Points, in no order, along strands that fork, close into loops and pass close to each other.
(in the rows, 128 means zero)
Two points are linked if the straight distance between their rows is under 53.2. Some points are linked to none.
gok: [ 40 140 155 180 218  80  95 127 130 117 132 130 117]
voni: [156 153  92 137 124 149 142 118 126  95 151 176 127]
Fusi: [154  95 136 120  96 157 109 119 104 155 134 114 131]
sedip: [165 178 107  79  85 102 185 161 139 122  82  97 129]
Zuk: [174 144  82  91  71 140 177 111 113 110  71 125 110]
rino: [ 86 129 112 158 169 146 116  95 116 111 164 192 155]
Tarug: [ 72 107 155 159 181 125  95 119 129 139 153 146 143]
faki: [171 120 107 137  86 157 143 144 115 124  99 147 120]
vako: [163 124 126 110  90 134 133 140 126 134 122 110 124]
Vulog: [160  83 122 119  78 164 112 112  94 157 117 116 126]
zeki: [ 95 149 146 159 176 107 109 142 161 105 159 150 123]
dilif: [120  74 178 145 129 144  96 179 126 186 142 112 125]
voku: [172 137  93 145  99 159 150 147 119 113 107 174 118]
Medu: [154 111 157 109  98 127 125 160 140 160 129  76 127]
gat: [167 173 115  95  93 104 174 177 153 116 100 105 130]
Vubi: [174 158  92  95  89 136 159 113 124 108 123 126 123]
kodo: [120 105 117 150 134 163 111 103 104 136 157 175 156]
dezif: [174 116 100 137  82 156 159 156 114 121  63 151 108]
lidut: [139 163 126  94 133 107 130  98 161 106 177  96 121]
Guvu: [100 110 116 161 151 158 117  98 106 125 155 193 166]
rezo: [141 104 143 128 119 146 102 120 121 147 155 119 135]
tuz: [ 34  83 158 156 203 109  90  76  93 155 144 116 151]
rator: [153 142 117 118 116 139 125 113 134 115 153 130 132]
kom: [135 155  96 133 136 146 128  96 130  98 171 176 130]
sifi: [ 98 110 140 135 161 138  92  84 123 135 168 134 140]
ruta: [ 32 134 142 173 219  81  97  98 109 113 126 125 124]
gade: [150 152 129  92 127 114 129 108 152 115 166  88 127]
Zomat: [106  82 181 151 145 136  91 171 132 178 151 117 129]
nozo: [146 100 159 130 108 135 114 167 136 161 134 106 127]
Rup: [ 21 138 128 177 217  78 107  95  97 107 120 137 130]
Reti: [122 101 152 141 136 144 100 130 128 146 156 133 139]
zavi: [125 167 117 114 151 113 122  89 157  94 182 126 115]
sugaf: [ 54 113 148 156 196 111  89  92 119 131 151 138 139]
tipe: [170 117 121 123  85 149 140 147 116 131 105 127 122]
Guz: [ 42 100 151 161 203 107  92  84 106 143 143 131 143]
buzot: [ 47  82 177 159 198 114  85 120 116 171 147 111 134]
Gim: [151 169 116 120 124 118 140 140 163  97 155 136 123]
pamu: [137  93 164 141 114 140 110 191 138 166 133 113 124]
vesut: [169 160  97  89  92 131 150  94 129 111 145 110 126]
lolu: [ 50  92 141 173 177 133 115 120 112 143 142 184 169]
Beb: [161 118 154  87  91 113 142 165 137 164 110  50 131]
kifep: [ 79 134 159 164 187 103  96 150 156 116 146 140 122]
Mul: [ 93  86 178 150 165 128  87 147 136 167 159 115 127]
fativ: [165 146  93 135 113 151 145 129 129 100 132 168 127]
tis: [168  97 111 112  69 161 126 110  92 145  92 117 119]
bano: [172 141  98 111  81 131 189 160 128 114  43 136 107]
pese: [ 56 143 154 173 208  89  95 139 144 114 141 143 118]
kuz: [131 142 126 123 142 133 117  97 141 111 168 132 129]
Pumig: [117 164 128 145 161 112 120 140 167  93 161 153 117]
doli: [173 127 103 102  67 138 163 127 114 125  74 112 118]
kori: [ 76 142 122 150 183 122 105  74 122 104 168 158 133]
Tiv: [ 65 130 136 150 192 113  95  78 121 113 157 149 134]
Menod: [159  93 142 100  74 136 136 150 111 162  87  85 118]
lafek: [163 138 114 102  77 120 185 166 131 129  30 114 109]
vup: [176 128  96 129  83 145 178 158 121 120  47 149 103]
dud: [160 114 109  84  64 135 166 121 106 137  42 103 112]
vafo: [167 172 120 112 106 108 163 178 164 107 120 121 125]
lefin: [162 129 127  84  72 116 160 153 125 146  70  77 126]
dizam: [133 177 123 131 149 106 134 140 176  87 165 141 114]
vifol: [159 115 122  85  66 125 157 140 111 148  46  83 114]
Numel: [122  99 135 153 133 158 105 130 112 148 149 166 151]
Pomol: [163 131 126  98  95 126 137 125 133 135 132  91 128]
Nimak: [163 148 127  84 109 116 140 121 149 127 144  78 131]
seti: [ 90  96 163 153 162 135  87 135 129 150 156 138 141]
minom: [176 165  78  91  81 131 174 117 121 103 103 128 116]
dod: [159 173 119 111 117 109 157 165 169 102 143 120 126]
galek: [165 152 115  80  78 109 176 151 128 136  66  87 128]
komu: [ 88 141 112 152 172 134 113  79 119 106 167 182 145]

A piece is two or more points that can be reached from each other along the links. Count, over all rows, the pieces, the separate loops (a circle has one, a figure eight two, a Y none), the forks (points with three links) and the tips (points with one).
pieces: 3
loops: 1
forks: 4
tips: 8

How many points has the smallest loop of links through each point below? Write - if it is on no loop.
rino: 11
Zuk: -
lidut: -

Name the points in between on the shortest way along the links from the first point to the second, in order.
voni; Nimak: fativ voku faki tipe vako Pomol
Gim; lefin: dod vafo gat sedip galek
seti; Beb: Mul Zomat dilif pamu nozo Medu
tuz; Mul: Guz sugaf Tarug seti
dod; pese: Gim dizam Pumig zeki kifep
kori; Reti: Tiv sugaf Tarug seti
